Each row is a point on a landscape with many valleys, with its height.
From any point a ball rolls to the lowest of the 2 points nearest to it. It stops when none of these is lower. Distance is the straight distance between rows; heights are no part of it.
(466) (h 706): [107 154  75 122 106 140 168 154  83  78 175 129 138 129 124 127 105 132
 132  97]
(453) (h 382): [154 145 106 131 104 124 143 115 155 167  72 150 167 125 100 137 118 143
 148 137]
(65) (h 879): [137 124  56 128 149 107  92 116 174  95 168 104  73 132 198 174 129 132
 127 107]
(221) (h 494): [125 158 101 134 121 143 147 111 159 144 106 164 175 110 113 147 107 143
 144 158]
(657) (h 528): [ 98 103 134 146  71 143 159  79  71  80 144  80 126 134 104 140 102 136
 112 118]
(912) (h 632): [187 113 123  61 108 141 135 137 112 182  89 122 185 134 157 140 158 118
 118 159]
(1003) (h 587): [134 129 139 180 101 132 106 128 114 137  62 113 136 151  54  95 110 110
 146 122]
(540) (h 768): [128  92  67 168 152 169 127  78 144 160 169 126 129 107 168 140 115 149
 128 147]
(156) (h 342): [136 117 122 162 139 161 122 109 115 122  89 117 171 118 124 192  97 173
 105 147]
(671) (h 838): [102 101 186 165 129 128 163 106 174 104 121 127  80 180  87  55 115 136
 116 173]
(984) (h 437): [ 89 119 162 179  92 131 130  85 100  87 138  89  83 159  97 133  91 137
  88 111]
(866) (h 592): [107 152  72 141 126 140 156 113 139 125 150 169 137 116 116 146  95 130
 133 148]
(795) (h 849): [102 106 181 144 131 114 143 134 169  71 159 124  77 159  77  48 132 149
  91 130]
(934) (h 776): [ 89 167 199 142  92 102 150 115 136 144  94 148 114 189 107  97 123 133
 116 151]
(511) (h 661): [ 99 175  97 144 120 110 167 124 112  96 161 150 119 132  90 134  87 120
 116 119]
(979) (h 746): [161  89  88  62 109  99 155 124 132 172  91 123 149  92 130  85 189 158
 141 147]
(636) (h 651): [140  64 116 102 182 100 140 122  95 152 120 123 134  78 147  89 179 161
 156 178]
(55) (h 530): [148 120 177  94 101 116 141 128 158 168  50  64 176 167 140 153 142 170
 135 137]
(84) (h 467): [131 129 151 150  73 104 136 130  78  91 172  71 110 150 123  77 133 149
  92  45]
(89) (h 533): [132 146 142 122  88 116 116 141 111 137  75 124 128 138  58  82 134  79
 159 124]
(695) (h 360): [ 84 126 221 125 133 145 140 130 132 123 118 151 156 136 141 146 121 148
 131 167]
(134) (h 696): [123 116  64 144 109 175 141  72 121 117 174 103 119  94 150 155 121 131
 112 144]
(977) (h 606): [185  65 126 104 187 122 142 137  97 148 117 146 137  91 137  87 187 115
 132 173]
(170) (h 544): [129 133 157 104  64 113 149 118 134 175  58 104 179 177 139 142 128 133
 131 147]
(918) (h 423): [125 106 107  65  86 126 126 132 112 142 113 138 126  98 115  97 166  69
 156 150]
(70) (h 699): [120  77  99  79 117 102 155 112 112 156 119 120 134  80 155  85 186 140
 139 192]
(387) (h 844): [147 109 100 126 167 168  87 142 114 158 117 170 115 123 151 161 114  99
 156 112]
(964) (h 285): [166 149 141 147 199 159 118 136 149 144 161 160 141 121 139 152 137  83
 116 150]
(441) (h 314): [123 113  90 103 118 121 118 147 124 157 129 159  98 100 127  76 166  92
 179 120]
(646) (h 779): [104 145 122 134 150 164 122 145 117  84 190 105 158  85 131 155 112 134
 115 122]
(488) (h 708): [101 125  74 170 151 125 140 109 162 182 156 164 107 143 159  96 132 135
 181 125]
(217) (h 772): [171  94  94  64 115 110 139 134 141 149  72 117 146  90 100 111 178 162
 146 132]
(568) (h 872): [117 150  81 153 109 134 102 121 108 126 123 142  76 131 135 180  97  99
 128  88]
(457) (h 529): [124 128 156 147 115 100 129 149  79  82 166  88  97 153 101  54 118 164
  70  78]
(115) (h 449): [101  70 142 136  88 152 152 169 130  79 136 159  99 163 106  67 141 169
 122  81]
(950) (h 794): [190 107 124  59 149 126 124 149 146 163  62 111 153 107  95 142 165 166
 139 113]
(388) (h 473): [123 156 164 110 135 114  69 167 145 145 120 135 136 108 133 158 127  91
 162  96]
(27) (h 830): [172  95 112 128 156 158  94 136 107 155  85 152 162 113 116 153 117 118
 142 130]
(58) (h 887): [143 133  65 111 171 114 111 136 153  68 187  91  96 124 194 175 133 132
 114 122]
(232) (h 167): [139 186 112 135 131  46 115 135 185 110 142 136 114 116 129 140 104 104
 128 107]
(676) (h 391): [ 80  91 154 142  94 131 162 156  90  77 145 155 106 156 113  90 124 173
 121  93]
(700) (h 397): [148 149 131 120  72 102 147 126  75  82 168  66 110 130 138 108 127 121
 113  44]
(154) (h 480): [127 123 134  78  73 122 121 138 108 132  91 126 136 120  86  98 149  62
 157 139]
(594) (h 303): [165 114 108 149 162 167 131 102 101 124 115 129 156 116 144 192  91 154
  86 155]
(137) (h 798): [ 72 133 158 139 121 132 117 156 115  65 178  96 153  93 132 131 120 157
 117  95]
(319) (h 416): [111 118 218 122 122 146 135 116 140 148  96 124 181 149 154 150 131 146
 124 178]
(354) (h 265): [140 108 117 124 201 138  92 159 135 164 166 132 110 125 172  88 180 100
 172 122]
(1001) (h 821): [160  97  94 155 171 155 121 102 157 183 144 149 160  96 147 120 133 148
 144 150]
(726) (h 811): [ 66 124 173 146 113 105 124 140 139  72 165 108 127 108 115 120 112 158
 115 100]
(353) (h 350): [ 70  94 190 115  95 132 152 149 179  78 138 155  96 132 131  89 159 156
 128 141]
(253) (h 662): [ 99 147  69 140 160 139 140 124 170 144 173 173 100 129 152 132 119 133
 158 132]
(496) (h 697): [101 181 141 146 133  97 148 126 107 108 140 163 107 161  81 128  80 126
 111 128]
(344) (h 723): [103 178 155 157 147  83 117 128  99 104 142 135  81 164  93 116  74 143
  78 113]
(727) (h 586): [200 137 134  95 153 148 141 129 131 185  97 154 175 129 154 141 157 108
 115 167]
(645) (h 441): [ 99 166 171 120 149 117  98 156 145 113 140 143 133 111 150 177 107 120
 140 119]
(591) (h 192): [112 160  91 136 106 103 119 118 133  71 177  78  98 100 141 166 108 113
 108  93]
(566) (h 869): [138 111  64 137 156 132  74 139 153 141 152 126  64 140 191 147 140 118
 152  79]
(617) (h 510): [105 193 157 105  64 112 126 121 158 163 135 120 142 145 132 130 128  82
 121 127]
(145) (h 465): [116 120 119 188  91 137 113  96 118 132  80 107 134 147  85 150  86 129
 123 116]
(233) (h 396): [133 150  83 116 127 101 116 156 140 159 129 168  87 129 120  91 150  84
 168  98]
(35) (h 53): [121 160  95 142 132  61 109 132 167  87 160 112 114 109 132 166  90 114
 119  97]
(871) (h 739): [104 178 161 147 100 106 154 121 120 142  85 167 130 169  91 128  94 131
 134 141]
(506) (h 426): [125 103 120 175 101 150 115 103 116 129  62  97 145 140 110 179  93 167
 124 118]
(59) (h 483): [154 156 132 104  70 116 149 113 140 176  62 133 166 150 115 129 130 120
 143 144]
(889) (h 689): [102 164  68 125 167 123 130 144 191 117 187 154 106 122 165 136 137 135
 151 122]
(321) (h 813): [216  87 122 118 177 140 106 141 127 163  73 127 165 104  98 153 143 145
 121 115]
(474) (h 302): [ 70 111 146 155 112 146 154 140  77  76 117 142 128 137 128 147 103 183
 122 124]
(856) (h 479): [165 133 191 112 140 136 134 120 157 161  72 109 193 140 130 167 136 160
 119 163]
(203) (h 878): [129 101  97 143 197 151  84 125 139 150 179 117  69 165 203 148 146 130
 143 109]
(974) (h 658): [182  99 138  52 112 139 133 143 104 159  68  85 188 139 142 142 156 122
  97 156]
(548) (h 857): [132 112  61 139 133 155  93 125 113 152 128 151  83 127 164 154 120 100
 159  94]
(405) (h 828): [ 77 130 187 153 116  77 130 136 154  80 156 118  99 137  90  88 124 152
  99 107]
(922) (h 221): [ 94 118 143 152 133 155 150 132  84  87 106 136 166 128 127 163  98 188
 115 148]
(556) (h 565): [183  91 138 100 178 152 114 151 106 152 125 149 143  94 128  98 174  76
 140 161]
(226) (h 410): [ 96 155 208 118 159 135 114 155 126 108 145 150 147 121 147 163 113 137
 125 146]
(529) (h 742): [136 176 130 141 140  69 117 130  83  78 149  98  73 149 120 129  82 144
  62 105]
(898) (h 304): [144 191 112 125 121  82 104 138 162 151 128 150  97 131  98 109 129  76
 138 101]
(130) (h 312): [146 154  86 115  94  94 150 127  97  61 184  57 109 112 148 132 126 116
 114  72]
(80) (h 805): [ 87 143 203 152  97 113 163 106 167 131 108 133  98 186 105  77 136 138
 111 165]
(973) (h 247): [ 64  94 196 131 105 141 160 126 155  97 121 152 130 137 129 107 137 170
 142 164]
(227) (h 749): [124 126  88 120 141 187 130 105 112  92 201 100 120  95 162 167 124 118
 106 127]
(168) (h 860): [169  87 108 120 165 130 131 103 152 206 129 136 168 102 155  87 161 144
 164 143]
(29) (h 500): [137 134 171  88 138 153  75 170 108 141 109 130 147 105 131 138 151  76
 155 119]
(612) (h 610): [119 123  89 136  78 156 162  75  95  93 151  91 138 103 115 160 101 134
 105 135]
(208) (h 415): [127 199 134 120  93 109 125 117 154 169 131 148 121 145  98 108 127  72
 131 126]
(179) (h 542): [200 142 159 116 170 139 147 122 146 170  98 150 181 128 132 165 136 122
 102 169]
(477) (h 159): [170 120 116 158 197 167 131 116 119 130 151 155 144 126 141 174 107 109
  94 159]
(884) (h 361): [ 98 124 154 201 101 128 124  95 103 106 103 106  96 174  82 129  81 140
  95 124]
(849) (h 173): [112  90  99 122 175 128 103 160 115 152 150 139 101 108 161  77 173 114
 193 120]
(213) (h 527): [168 121 161  83 147 164  98 160 100 150 119 131 158 107 129 124 166  58
 138 150]
(817) (h 340): [157 145 127 130 207 153  96 156 169 162 169 151 118 130 174 117 169  88
 141 129]

Write out the way that a ball takes from each point below.
(55) -> (856) (319) (695)
(871) -> (496) (511) (866) (221) (453)
(700) -> (130) (591) (35)
(344) -> (496) (511) (866) (221) (453)
(506) -> (156) (594) (477)
(27) -> (321) (950) (217) (979) (70) (636) (977) (556) (213) (29) (388) (645) (226) (695)
(974) -> (727) (179) (856) (319) (695)
(912) -> (727) (179) (856) (319) (695)

Two balls start at each pair of points below. Name the first point that both come to, or write none.
(168) / (387) -> (636)
(227) / (1001) -> (134)
(540) / (646) -> (134)
